Points, in no order, along strands that fork, close into loops and pass close to each other.
Two points are linked if the straight distance between their rows is under 87.7. Some points are linked to none.
Z_305: [ 10  30  17 -22  15   6  -6  -6  10   0 -10  35 -17   3  -1 -15 -14  31
  27 -21  27  -2]
Z_510: [ 11  19   5 -36  -5  19 -31 -15 -26  38 -21 -21  -2  -3   1   4   5  27
  -1  24  13   6]
Z_164: [ 24  11 -23   6  -3  -6 -28   7   3   0  -6 -42   2  54  28 -15  10 -34
  11 -12 -15   0]
Z_489: [  7   8 -30 -29  -2   4 -19  37  22  11 -10  11 -24  59  -1 -11  -7  32
  27  26  -1 -46]
Z_777: [  5 -44 -78 -10 -11 -55  -2  21  -1 -37  -1 -14   3  -3   6  29 -25  -2
   4 -34 -29  18]
Z_869: [ -8 -36 -62 -63  10  -5  15   0  24 -17  -4  20   3  -3 -13  -2 -69 -31
 -37 -47   1   6]
Z_290: [  2  -4  37  39 -14 -26  -3 -63 -43  26 -18 -19  -5 -32  10   0  10  20
  25 -25   3  25]
Z_286: [  0 -22 -22 -36  -8   1 -15  -2 -18  17 -33   8   7  42  18 -18 -10  45
 -15   2 -11 -37]
Z_646: [  6  21 -58 -16   6 -21   8  17  -2 -27  -9  21  -8  16  -2  -3 -33  10
  19 -44  -5  24]
Z_528: [ -3  24  -1  47  28  22 -13  48  34 -51   7  19  20 -34 -38  27  23  12
   4   0   9  20]
Z_769: [-22 -33 -43 -43  11 -30  36 -17 -19 -19 -13  23  28  11  15 -15 -46  21
 -27 -52  13  11]
Z_280: [ 12  27  21 -35  19  17   4  15  29  -5 -18  44 -12  -6  -9  23  21  22
   9  61  62 -34]
Z_52: [  2  -5  -3  31   5  11   5  38  20 -18  24 -15 -21  74  37 -34  17  -5
  17   1 -20 -62]
Z_659: [-21   9  73  48  19  69   3  12  -5  -5  19  16 -22 -44  -2   4   3  16
 -16  31  -6 -21]
Z_836: [ 15 -13  17 -20   7   3  -6 -45 -30  24   9 -15   0 -48 -15  18 -27  -7
  -2 -25  10  37]
Z_733: [-15  -9  38  42 -19  12   1 -16 -10  21  -9 -37 -21  37  42 -12  17  28
  38 -22   4 -44]
Z_156: [  9 -20 -68 -39  -7  -1 -23  20  17   2 -13  16  12  24  -1  -5 -44  15
 -30 -23 -22 -15]
Z_268: [ 10 -17 -60 -28 -24   0 -59  20  35   2 -13  10 -10 -20 -38  10 -33 -40
 -14 -20 -21  25]
Z_241: [-21 -23 -48  -4 -12 -18  29   8 -19  -6  19 -38   8 -24   1  40 -61 -61
 -17   5 -55  28]
Z_178: [-21 -50 -42 -12  -8  -7  -3  26  11  23  40 -25  10  41 -10 -36 -13 -37
 -44 -12 -64  -7]
Z_448: [ 12  24 -46  14  -4   5 -39  43  15 -31  -2 -25 -10  35  -7  -2   6 -34
  27 -27 -14   2]
Z_326: [-27 -17 -16  35   6 -18  17   8  -4  -5  21 -37  28  52  48 -46  33  27
  -3 -39 -13 -23]
Z_191: [  9 -32 -15 -11 -10 -17 -26  -3  22  58   8 -27 -14  61  37 -41  -5 -18
   5  31 -24  -9]
Z_633: [  4   0  18 -10  17 -58  30 -32 -18 -12   8  29  -3 -56 -18   8 -22  17
  10   1  26  52]
Z_963: [ -4  -5 -78 -32 -24 -45 -10  16  37 -34  -1  25 -13 -12 -32  24 -54 -26
  -9 -40  12  45]
Z_18: [-10  23  34   1  42  39  -1  11  28 -31 -25  51  26 -40  -5   2   6  20
  -7   6  65   5]
Z_718: [ 10  -6 -58 -30 -10  -8 -24  38  15 -24  14 -17  13  54 -10 -11  25   1
 -28 -26 -11 -45]
Z_680: [  4  10  55  57  12  42   1  28  31  -2  17  -6 -21   4  42  -9  38 -29
  20  67  -1 -34]
Z_892: [ -9 -16  16  17 -18 -34  12 -54 -52   9 -16  -7 -19  -4  16  -3  -9  33
  31 -52  -9  -2]
Z_962: [ 43  47  -5 -30   0  10  -7  32  31  -4   7  36 -14   1 -20  25  16 -10
   8  56  48 -37]
Z_146: [-30 -47 -46 -54  22 -33  28 -22  -1 -18 -16  23  10 -16  14   4 -77 -24
 -26 -40  13  23]
Z_473: [ 37  28  16   9   1  20 -22  10  11  10  -7  -9  -9   9  15  15  32  17
  21  44  26 -22]
Z_829: [ 31 -17  -9  11   4 -22 -28   2  10  14  46 -17  19 -34 -57  10  15 -43
 -34  -3 -11  54]
Z_363: [ 22  41   6  49   5  19 -24  45  35  -6  20  12  25   0  -9   3  48  13
 -17  35  14  -2]
Z_5: [-13  26  69  21  -7  49  17   2  -6  -4 -20  39  11 -25  -9   1  43  40
  -3  32  37 -27]
Z_40: [-38  37  59  17 -31  35  10 -18 -21  -7 -56  36 -12 -23  -5 -13  34  41
  21  18  37 -24]
Z_584: [-14 -20 -31 -27  -6  50   6  28   9  26  -3  -4  -8   3 -13  12 -63 -51
 -27  -1 -56 -28]
Z_531: [ -4  -4  55 -29 -29  21  -8 -61 -28  44 -29  14   1 -41 -25  -7  -3  21
 -27   0  22  21]
Z_600: [ 47  23 -10 -51 -11  -9 -23  -1  17  15   5  43 -28   1 -29  18   6 -15
  -3  54  18 -16]
Z_159: [ 23   5  11 -22  16 -25  14 -11  19  -6  25  54  35 -37 -34   1   4  12
 -50 -27  33  56]
Z_721: [ -1  33   7  30  42   8  20  18  20 -53  -3  44  30 -46 -25  24   8  13
  -2 -14  47  29]
Z_815: [ 22  21  39  40   5  12  -2  26  15  12  23  20  30  24   5  -6  67  32
 -29  33   5 -13]
Z_766: [ 10 -16 -26 -17   5 -25   9 -43 -43  -5  -2 -22   9 -38  -1  32 -56 -17
   0  -3  -6  37]
Z_814: [ 18 -22 -49  24   9 -44 -30  14  10 -24  -5 -26  12  -7  -3  39 -11  -5
  34 -15 -17  19]
Z_341: [-29 -16  25 -13  11  17  50 -30 -23  26  14  -3   0 -41 -13  23 -63 -29
  -4  -1 -29  28]
Z_812: [-46  -7   9   3  16  33  37   7 -39 -50  -7   0  10   8  14  -9 -13  29
  29 -48   0 -42]
Z_89: [-14 -15  21  35   5  26  38  11   4   8  15 -10 -51   1  42  31  26 -22
  41  87   7 -55]
Z_835: [-29  -5 -31 -11  14  36  20  19   7  18 -13   1   4 -29 -28  23 -62 -46
 -17  -4 -44  16]
Z_115: [ 14  27  52  -6 -23   7 -17 -37  -7  17 -10 -14 -44   3   4   2  11  18
  21 -34  15 -27]
Z_543: [ -9  29  34  23  16  65  -5  20 -19 -36 -14  -1  16 -36  13  22   4  17
  11  17  21 -12]
Z_801: [ -6   2  30 -24   5  33  27 -18   9  39  13  29  35 -56 -34   5 -24  -6
 -61   4   0  43]
Z_360: [  4 -29 -53  -1  -6 -25 -31  17  15   2  -1 -49  14  43  26 -20   7 -24
  -1 -29 -29  -3]
Z_968: [ -6  40  32  31  23  19  26  17  -1 -33  14  36  33 -21 -20   6  28  38
 -20 -18  28  28]
Z_981: [ 28 -12  19 -16  19 -54  20 -27  -8 -21  47  17  20 -39 -47  21   5 -17
 -28  10  -4  50]
Z_22: [-40 -44 -33 -36   7  -8  40 -14 -36   4  14 -24  13  -1   2  -4 -42 -17
 -30 -24 -51  11]
Z_537: [  0   8 -35 -27   5   7   3  21 -10 -33   6 -26  29  44   9 -10  16  30
 -31 -46  -5 -41]
Z_768: [  3  11  29 -11   1 -17  33 -31  -5  -9  11  42  41 -20 -16   3  22  39
 -47 -45  58  43]
Z_452: [-23  -9 -11 -35  28 -13  35 -30  10   4 -17  35   4 -44  -7   4 -66 -39
 -19   7  10  58]
Z_438: [ 34   5  14  40   5 -27 -19   7  38   7  45 -18  39   8 -16 -22  56 -23
 -32 -10  10  38]
Z_454: [ -9   2  -1   1  27 -58  26 -33 -20 -30  -2  24   3 -22  -6   9 -44  15
  45 -15  46  13]
Z_14: [-18  14  45  62  12  52  12   9 -34 -29  -2  -6  28 -53   4   6  16  12
   8   5   9   8]
Z_447: [  7  24  -2 -26  10  -1   5   9   5  11  -3  22 -45  35 -10   2  -4  29
  45  52  19 -39]
Z_242: [-10  15 -17 -13  19  46  -4  53  36 -41 -21  34 -21  27  -6  12 -25  18
  22  11  14 -52]
Z_297: [-35  -3 -43 -39  22  -9  10  23  25 -33 -29  35   6  35   3 -24 -22  33
 -12 -43  17 -15]
Z_239: [-22 -25 -30 -45 -12 -53  36 -29 -51 -27   8 -14  -2 -12  10  27 -52 -17
  -5  -1  -9  26]
Z_715: [ 11  -2 -56 -13 -16  -7  -2  43  23 -12  25 -22   1  69  18 -10  43   7
 -16  24  -7 -73]
Z_460: [-30   0  22 -22 -19  19  48  -1 -21 -25 -28  24 -31  36  32  -2  21  56
  17  12   3 -95]
Z_442: [-38 -29 -25 -45   7  22  35   0  17   3 -12  12   9 -35 -17  29 -72 -51
 -15 -16 -13  38]
Z_387: [ 14 -10 -17  38  27 -28  -1   8 -10 -36   5 -20   3  -5   4  21  -1  -1
  54 -21  -9  13]
Z_988: [  2  41 -13  16   7  34 -25  47  28 -36  -1 -22 -20  36   4   0  20 -29
  33  18  -6  -7]
Z_822: [-23  24  22  57  17  31   0  17  -9  -5 -19  -6  -1   6  35 -13  10  19
  40  13 -17  -8]
Z_487: [-41  -8  -8  -8  23  17  25 -10 -25 -45 -34   9  20   7  15 -11 -28  32
  34 -36  37 -11]
Z_979: [ -1  11  49  34  17   0 -14 -13 -22 -16 -16 -22  18 -18   6  -5  41   2
  38 -12   7  12]
Z_194: [ 17  -9 -50  26 -21  -7 -48  50  63  11 -13 -23  -7  55  22  -9  14 -34
  17  10  -1 -32]
Z_302: [ 43  19 -23  -5 -11  -3 -18   6  11  21  -6 -18 -15  27  22  23  16 -11
  22  62  17 -42]
Z_840: [-14 -36 -55  10 -20 -13 -11  16  16   9  25 -36  -1 -28 -26  35 -48 -76
  -3  -2 -43  37]
Z_712: [-16 -14   2 -34  -7   8  12  -4 -31 -10 -33  17   5  40  17 -19  17  60
   6  -9   4 -62]
Z_614: [  1   7 -47   7   5  35 -30  62  42 -40 -24   7 -17  18   1  25  -2   4
  22   9 -13 -55]
Z_735: [ 37   2  -5  23  10 -23 -52   5  21  23  42  -5  -4  -6 -43 -23  10 -51
  -8  -3  -2  30]
Z_294: [ -5  18  73  63 -19  13  21 -19 -21 -11   8   3  26 -10  -9  -6  76  37
 -15 -29  12  -3]
Z_410: [  8 -11  -3  -2 -15  -6  24 -13  -2  19   8 -10 -33  52  37   7  18  27
  31  33   4 -77]
Z_790: [ -2 -11   6 -35  11 -59  35 -40  -4 -11  13  33 -13 -52  -7  13 -66 -25
 -10  13  20  47]
Z_943: [ 20  53  10  12  30  18  -6  28  24 -18   3  43 -11  -9 -23 -17   6  14
  20 -11  17   9]
Z_48: [-58 -11  37  22 -27  46  17 -20 -41 -21 -43   1 -17  -5   4 -14  -7  37
  41 -26  25 -53]
Z_902: [-24  10  31 -21 -10  29  42   0 -12 -18 -26  28 -50  16  20  18  11  34
  43  35  29 -74]
Z_910: [ 10   3 -13  12  20 -31 -35  -5  -2  -9  -1 -16  34 -33 -34  23  15   9
  14   3   6  55]
Z_184: [-22 -32 -37 -71  -8  21  17  13  26   8   2  28   4  20  -6 -10 -62 -28
 -60 -31 -11 -13]
Z_579: [ -4   4  24 -43 -14  11 -15 -44 -33  42 -19 -14   5 -15 -11  -8 -20  12
  -2  -5  16  25]
Z_504: [ -8 -39   6 -12 -24 -15  -2 -15   3  48  -2 -44 -10  56  43 -54   4 -10
 -22  -6 -23 -14]
Z_672: [ -6 -25 -34 -56 -15 -13  -1  10  -1  16  12   0   0  65   3 -21  12  34
 -34  17 -18 -54]
Z_160: [  7  -4 -91 -14 -31 -43 -12  23  17 -50   6  -6 -10   1 -23  34 -30 -24
   6 -46 -19  21]
Z_825: [-50 -12  33  11   4  73  11  17 -31 -13  -3  -2 -32  -4  25   0 -19  12
  13  26 -14 -50]
Z_112: [ 27 -14  40  20  -6 -26  -1 -24  11  28  46  -9  31   1 -10 -32  53 -19
 -53 -13 -13  54]
Z_261: [ -4   5  21 -49 -37   6   5 -39 -41  28 -51  14 -33  18  21  -6   4  34
   7   6  14 -36]
Z_289: [  9  21  47   5   4  -7  -6 -32 -29 -12 -16   5  14 -32 -22  -1  38  25
   2 -11  17  33]
Z_10: [-43 -16  26  24 -16  36  51  11  -7  -7  13 -20 -50  26  64   1  23 -18
  21  52 -10 -64]
Z_120: [ 32  -5 -15  -4  -3   8 -33 -13  -6  31 -15 -18  -4 -12   9  -6 -16 -33
 -18  -5 -40  18]
Z_876: [ 25   6  41 -17 -25 -27  -5 -39   3  52  19  -6 -21  11  -5   9  67   6
 -22  72  13 -12]
Z_503: [ 22 -15 -29 -36  -8  29 -27   7   4  39 -11  -9 -12   4  -7  12 -35 -28
 -31  15 -31 -12]
Z_313: [ 10  18  -8 -17  26  -6 -24  -6  35  10 -38  48  13 -26   1   2 -25  11
 -21  -9  41  33]
Z_860: [ 33 -17   7  -3 -13 -16 -39  -2  37  56  -7 -30  -3  30  22 -22  10 -39
  -9  56   9  -1]
Z_99: [ 45  11  -2  15   8 -11 -47   1   7  25 -22 -11  16   1  18 -10  30 -14
  -9  23 -20  25]
Z_101: [-44   4  32  22 -50  15  19 -32 -43  -2 -50 -14 -16  20   8 -18  14  42
  22 -48   8 -52]
Z_224: [ 49  32 -13  23 -14 -11 -38  36  51   2  15  22   2  11 -24  14  52 -10
 -23  52  15 -11]
Z_685: [-22 -22 -75 -19  -6 -43   8  20   1 -14  26 -14  31  19 -17 -10   3   8
 -51 -37 -44   7]
Z_275: [-13  -5  57 -16   7  24  37 -31  -9  41  24  11  -1 -59 -28  15 -23 -25
 -27  -6 -25  29]
Z_212: [ -1 -40 -39   7   1 -45   7  -9 -17  16   6 -24   7   3  27 -12 -30 -36
  -8  -5 -65  38]
Z_197: [ 24  -4   8  54  21 -34 -19   6  16  -3  -7 -33  14   3  37 -27  20 -21
  27 -15  -4  29]
Z_198: [ 47  18  -5  17  12   1 -18  32  29 -31  34  32  31 -13 -47   4  43   6
 -30 -26  13  14]
Z_643: [ 38   2  21   1  -5  -1 -32 -14  -4  38  -3  -7  25 -12  -2  -9  46   5
 -55  31 -18  25]
Z_6: [ -5 -12 -70  -6 -29 -18 -40  41  27 -11  15 -17   0  68  -9 -27  19 -27
 -18 -28 -31 -18]
Z_770: [ -6  -8  -2   4   8   7  14   6  26   5  28   9  30 -60 -51  40 -25 -47
 -44  12 -32  46]
Z_405: [-43  -9 -15  29  11   3  41  14 -42 -52   7 -33  29  28  24 -13   6  18
  25 -29 -18 -14]
Z_155: [ 17   9 -15  25  11 -10  34  18  24   2  16  -4 -31  18  40  17  39 -25
  59  70  15 -52]
Z_201: [-40  11  84  67 -16  40  12  -4   6  16   4   6 -25 -13  13  -5  62  13
  -5  57   1 -32]
Z_538: [-27 -24   3 -37 -20  13  27 -24 -37  29   7 -25   1  15  15 -16 -22 -20
 -21 -27 -51  15]
Z_419: [-26 -16 -38   5   8 -41  43   1 -46 -51   1  -9  23  22  14   9 -11  36
  23 -36   1 -11]
Z_153: [-19 -17  22 -55 -22  12   0 -43 -22  23 -62  29 -14  11  16 -24 -31  35
  -2  -9  33 -16]
Z_179: [ 21  11 -23 -46   0  15 -43  11  36  17   2  22  -1 -32 -48  11 -11 -19
 -41  17  19  28]
Z_424: [ 31 -11  12 -47 -19  -4 -10 -17  -2  54  -7  -1 -25   7  22   5   6  -4
  -6  66 -15 -16]
Z_347: [  9 -13 -20  34  13 -51 -13 -17 -13  16  -1 -26   0   7  43 -25  -7 -26
  14 -16 -30  34]
Z_168: [ 41  22 -37  -3 -24  -4 -61  37  39  11  -3   7 -20  19 -24  12  15 -21
   2  33   6 -12]
Z_417: [ -4  -3 -46   6 -14  -6 -27  11  18  20  17 -40   0   3 -27   1 -29 -61
 -10  -3 -35  49]
Z_868: [  3  31  20 -36  15  17  -3   5  31   5 -25  43 -24  21  -6  -5  -9  22
  27  29  41 -32]
Z_838: [-10  24  67  45 -17  13   2 -11   0  23 -13  14 -32   3  12  -7  44  36
  32  38  12 -40]
Z_381: [ 24  -8  22  33   7  -4 -31   5  36  25  -7 -23  -9  42  43 -23  25 -10
  43  32  12 -41]
Z_79: [ -6 -27 -24 -13  -9 -54  25 -23 -40 -14  23 -34   2  28  27 -10 -16  -3
  11 -44 -27  15]
Z_993: [ -7   5 -27  14   4  -6  28  31  25  -4  18  10  10 -61 -49  56 -47 -73
 -15  21 -29  31]
Z_396: [ -6 -23 -19 -40 -12   1  -1 -14 -22  36  12 -36  -1  47  16 -34 -17   3
 -23 -23 -36  -5]
Z_980: [ 33  10   6  -6  -3  -6 -49   2  26  44  35 -10  -8  11 -39 -18  19 -23
 -22  33  -6  22]
Z_395: [ -1  12  20  14   4  57  21  23   7  -5  25  12 -32 -24  21  42  12  -8
  10  72   9 -53]
Z_195: [ 43   4  -5  12   5 -31 -13 -13  -7  12  38  -7 -13  -7 -21 -19  -8 -41
  18 -16 -25  35]
Z_942: [ 19  -3 -35 -51   4   2 -25  15  11  15 -31  20  -9  43   3   0 -23  20
   3   6  -9 -20]
Z_117: [ 29  11  -2 -76   4  13 -13  -3  28  22 -19  35 -32   3  -3  -3 -25 -28
 -21  27  20 -11]
Z_730: [-29 -24 -52 -30   9 -27  20  -3 -25 -36  -6  -5  41  16  -3   0 -13  45
 -21 -48   1   4]
Z_774: [-18  20  16  -2  31  -5  15 -18  -1 -27 -18  15  11 -29 -11  18 -22  24
  44 -24  62  29]
Z_945: [  6  10 -41 -30   8 -49  27  -7  -5 -39  -4  35  -7   0   9   5 -56  -5
   7 -34  12  44]
Z_749: [ 30  10  13  41   9 -24   3  17  10 -29  46  -5  34  -5 -32   8  61   5
 -19 -19   8  37]
Z_60: [ 30  -7 -25 -12   1 -51   0 -15 -15 -22  27  -8 -18 -16 -34  10 -30 -55
  20  -5 -26  46]
Z_177: [ -9 -26   9 -24  -8 -36  25 -54 -52  -3 -26   7 -13 -13   3  -5 -45  20
  23 -49   8   7]
Z_548: [-52 -12  55  49 -28  38  28 -14 -10  10 -13 -15 -57  17  48  -4  17   2
  26  42 -13 -62]
Z_97: [-27 -15   6  15  10  35  25  32   2 -19  22 -14  -4  49  32 -23  25  21
  -1   0 -21 -80]
Z_851: [ 12  18 -19  -1   4  25  11  22  -7 -22   4 -21   1  32  31   2  -3  18
  13 -29  -1 -29]
Z_662: [  1   2  -1  -1  26  -9 -20 -16 -34 -17 -21 -23  16   0   5   5  12   8
  31 -19   2   9]
Z_978: [  0  29  -5   0  19  53   1  22  -9 -33 -15  -7   0  -6  22  17 -19  14
  31 -23  17 -30]
Z_873: [-26 -41 -70 -12 -11 -26  17  23   6  -3  49 -19  23   7 -14  -7 -28 -38
 -46 -28 -64  12]
Z_956: [ -7   2 -11 -33  30 -13  -3 -25  14 -10 -46  29   6 -15  32 -10 -47  -9
   0 -37  52  36]
Z_125: [ 39  -7  34  -4 -13 -15 -23 -36  10  67  -3 -15 -16   4  20 -13  27 -23
 -24  65  -4  -8]
Z_35: [ 26 -17 -61 -50 -30   6 -37  23  17  25 -11  -8 -18  28  -3   9 -10 -41
 -24  36 -29 -27]
Z_845: [ 38  16   2 -37  -7  12 -34   2  23  38  35  26   1  -3 -61  -8  18 -24
 -47  25  13  11]
Z_922: [-31  14  26  30   3 -15  53 -29 -46 -40  -9  -5 -24  -7   7   0 -18  30
  56 -28  10   3]
Z_78: [ 22  43  26  64  20   5   8  13   6 -20  36 -14  19 -14  -9 -14  50   1
   7 -15   3  24]
Z_110: [  7 -23  19  22   7 -63  -2 -40 -22  12  30 -33  11 -25  -8  11   5 -21
  15  12  -1  46]
Z_47: [ 19  -1 -62 -37 -38   3 -59  37  36  14 -17  18 -26  20 -37  13 -22 -25
  -1   3  -4 -17]
Z_114: [ -2 -19  -7   5  15 -23   3 -10  -3  29  10  -3  18 -59 -24  21 -28 -18
 -22  22 -33  62]
Z_206: [ 32  -4  32  14  -3  -2  -8  -2  -6  15   7   8  36  19  -4  -7  68  37
 -58   5   3  15]
Z_348: [  8 -18  49 -24  -1  12  -6 -35 -13  41  -2  17  18 -42 -30   6   4  19
 -65  11  13  23]
Z_479: [ 26  -5 -14 -31  13 -46   1 -12   2 -30  26  14   2 -45 -42  26 -11 -46
  -4   0  16  56]
Z_301: [ -2   6 -19   8  12 -23  12  11 -21 -16  -8  18  -6  31  13 -26 -11  32
  36 -36 -35   8]
Z_551: [ 33  -7  43  45  17 -29 -21 -33  18  34  13 -33   7   1  20 -29  28 -15
  10 -20   6  29]
Z_492: [ 27  26  34  29   7  39  -3  25  11 -11   0   0 -14  -4  27  22  42 -12
  25  57   5 -50]
Z_623: [ 32  30  62 -26 -22  15 -13 -33  -4  34  -1  15 -19 -17  -8  -1  24  32
 -13   2  27 -22]
Z_616: [ 13  14  21   0 -22   4 -14 -26   1  33  -8 -34 -36  27  31  -9  14  15
  23  -1   4 -26]
Z_960: [-29   4  68  72   4  41  15   1 -14 -16  25  -9  25 -23   8 -11  60  12
 -20   3   6   1]
Z_603: [-15 -18 -16  -1   9 -46  25  -9 -12   6  14   9   1 -56 -22  45 -53 -30
  -8  44 -40  48]
Z_656: [ -3  26  -2  23   8  43   3  46  15 -15  20 -15 -33  35  30  -7   0 -20
  24  26 -18 -49]
Z_982: [  1  -8  -2 -53 -34 -10   5 -28 -22  39 -28  -3 -22  34  26  10  10  25
  13  48   2 -30]
Z_970: [ 24  16 -25  64  18 -38 -33  26  34 -38  18 -20  22 -19 -17  17  40 -27
  19  -6  -2  42]
Z_238: [-16   9  43   8 -49   9 -11 -51 -48  13 -64  -4 -18  -9  -5 -18  22  28
  32 -28   2 -17]
Z_909: [ 16   1 -37 -25  -4 -13 -28   6  23   4  -7  13   1 -48 -38  21 -44 -36
 -30 -13 -14  47]
Z_570: [ 20  49 -32   1  22  -9 -19  27  21 -32 -10  41  -3 -11 -24   4 -14  -2
  19 -27   7  25]
Z_437: [-33  25  31  30  15 -10  38 -15 -32 -49  -9  13  27 -51 -17  19   7  21
  41 -10  49  32]
Z_77: [ 39   7 -19 -16  -2 -18   1  12  21 -13  29  38  32 -22 -46  11  19  -7
 -59 -18   2  49]
Z_717: [-47 -13  13   9   1  63  27  26 -21 -28   5 -18  -6  24  27  -3  -2  25
   5  -7  -8 -63]
Z_411: [ 17 -30 -16  15   2 -16   6  10  10  13  58  14  37 -38 -62  26  -8 -39
 -64  10 -38  53]
Z_969: [ 19  32 -24  60  12   7 -42  45  39 -34  -1  -6   6 -24 -17  20  21 -10
  18  -3  -8  22]
Z_182: [ 17  29 -31 -29   4   9 -43  22  56  -6 -24  39   1 -17 -25  19 -10   8
 -18  14  40  20]
Z_190: [-36  24  52  10  -5  37  26  -3  -9  -5  -8  21 -50  -8   0  10  18  25
  36  56  14 -46]
Z_163: [ 41  28  35 -28   0   7 -21  -8   5  17  16   9  11  -1 -15   8  47  18
 -17  31  31 -12]
Z_278: [-30 -28  16  43   2  -3   8  -7  -8   6  -2 -40  11  49  62 -37  18  14
  31 -34   1 -31]
Z_598: [-25  27  39  12  -2  27   5 -22 -33  -8 -55  37  11 -27   4 -14  -4  42
  33 -16  44  -8]
Z_183: [-62  -2  49  44 -17  74  16  -9 -31 -12 -14  -3 -31 -31   2 -16 -17  23
  28   5  -2 -24]
Z_782: [  4  19  64  49 -17  -1 -16 -20   7  41  -5  -9  -2   5  12 -11  65  32
   3  28  16 -12]
Z_369: [  1   9  63  -1 -20  27  10 -19 -10  10 -11  30  19  -2 -24  -1  69  63
 -31   9  43 -20]
Z_934: [-29  -9  35  34  12  75  -7  26   1   1  19 -14 -35 -20  17  -4 -17   0
   0  42 -21 -15]
Z_54: [-12 -11 -67 -53 -14 -14 -10  37  25 -23 -18  35  14  25 -14  -8 -12  22
 -52 -39  -6 -22]
Z_204: [ 24  16  62  42  -7 -15 -15 -14  32  33  13 -27   0  16  34 -33  63  -4
  -4  10  28   1]
Z_601: [-43  18   7  31  26  48  33  20 -24 -42   2  -8 -12 -27  10   1 -32   5
  33  -4 -17  18]
Z_262: [-41  12  45  47  13  10  41 -18 -48 -53  -7   2  -5 -41  -6  11  -1  13
  53 -15  16  13]
Z_906: [ 12 -10 -14 -45   2   2  -2 -12 -23  20 -17  12  -3   0   4 -14 -51  12
  -5 -42 -16   3]
Z_781: [  1   8  57  23 -34  -4 -16 -39 -28  41 -17  -6  26  -7  -2 -27  76  33
 -20  19  11  18]
Z_655: [ 37  19  -9  29   1 -12 -51  31  49  19 -10 -21  21  12  22 -19  50 -31
 -10  22   4  24]
Z_92: [-17 -24  12  10  11   7  20 -19 -10  38  31 -32  -3 -29  -8  14 -45 -47
   9  -2 -50  24]
Z_200: [ 36  25  22 -20  16   7 -19 -17  -5   3   5   4  13 -28 -21   0  28   9
 -15  -8  29  27]
Z_673: [-14 -14 -24   3  -6 -35  25 -11 -21  -8  34 -35  20  48  17 -31  12  27
   4 -49 -21  -9]
Z_638: [-43   3 -10  48  19  17  35  16 -23 -43  18 -33  -3   3  27   0 -17  -4
  43 -27 -20   3]
Z_403: [  2 -16  35  32  -6 -34 -17 -49 -15  42 -11 -54  -1  -4  22 -19  15 -11
  27 -23   2  27]
Z_711: [-33 -38 -58 -37 -17 -25  39   4 -18 -12  11 -19  13 -12  -3  32 -72 -22
 -24  -9 -33  33]
Z_353: [-14 -37  25   9 -13 -17  22 -54 -32  48   9 -40  -8 -28  18   3 -31 -24
   5 -10 -41  38]
Z_285: [-23  -5 -22 -17  36  23   0  36  25 -35 -20  30  -4  26   5  -7 -33  42
  17 -25  16 -39]
Z_199: [-21   7  -2 -13  -6  13  11 -23 -36 -19 -68  18  25 -13  14 -16 -31  26
  32 -36  48   3]
Z_293: [-28 -28   4 -43 -19 -11  49 -52 -43  15  -1   6 -25 -18   5   5 -57   4
  -6 -46 -14  10]
Z_310: [ 17 -18  25  16  15 -49  11 -34 -24   1  35  -8  36 -29 -31   4  36   4
 -13  -1   8  57]
Z_760: [ 18   7 -41  12 -19  -8 -31  45  29   0 -21 -31 -10  47  33  15  20 -10
  25  47   3 -37]
Z_287: [  0   7  48   4   0  10  27  -6  -6  -2   0  43  34  -5 -24 -11  33  61
 -35 -24  39  13]
Z_649: [  8   8  35  58  26  15 -18  27  41  10  11 -19 -13  17  29 -24  22 -17
  39  26  14 -18]
Z_800: [-11 -30 -42   0 -14   8 -29  19  28  42  18 -37  -8  42  -2 -27 -33 -62
 -16   8 -41  12]

A fork is a point with three links, a tip a point with one. Leave the first point through the second and follow the links. Name the first fork or tip that comes.
Z_584; Z_835 -> Z_922
Z_79; Z_673 -> Z_163
Z_922; Z_262 -> Z_503
Z_163; Z_200 -> Z_963

How many points has the smallest loop of links through each point below? Write none if it is on no loop.
Z_224 -> 11
Z_492 -> none
Z_268 -> none
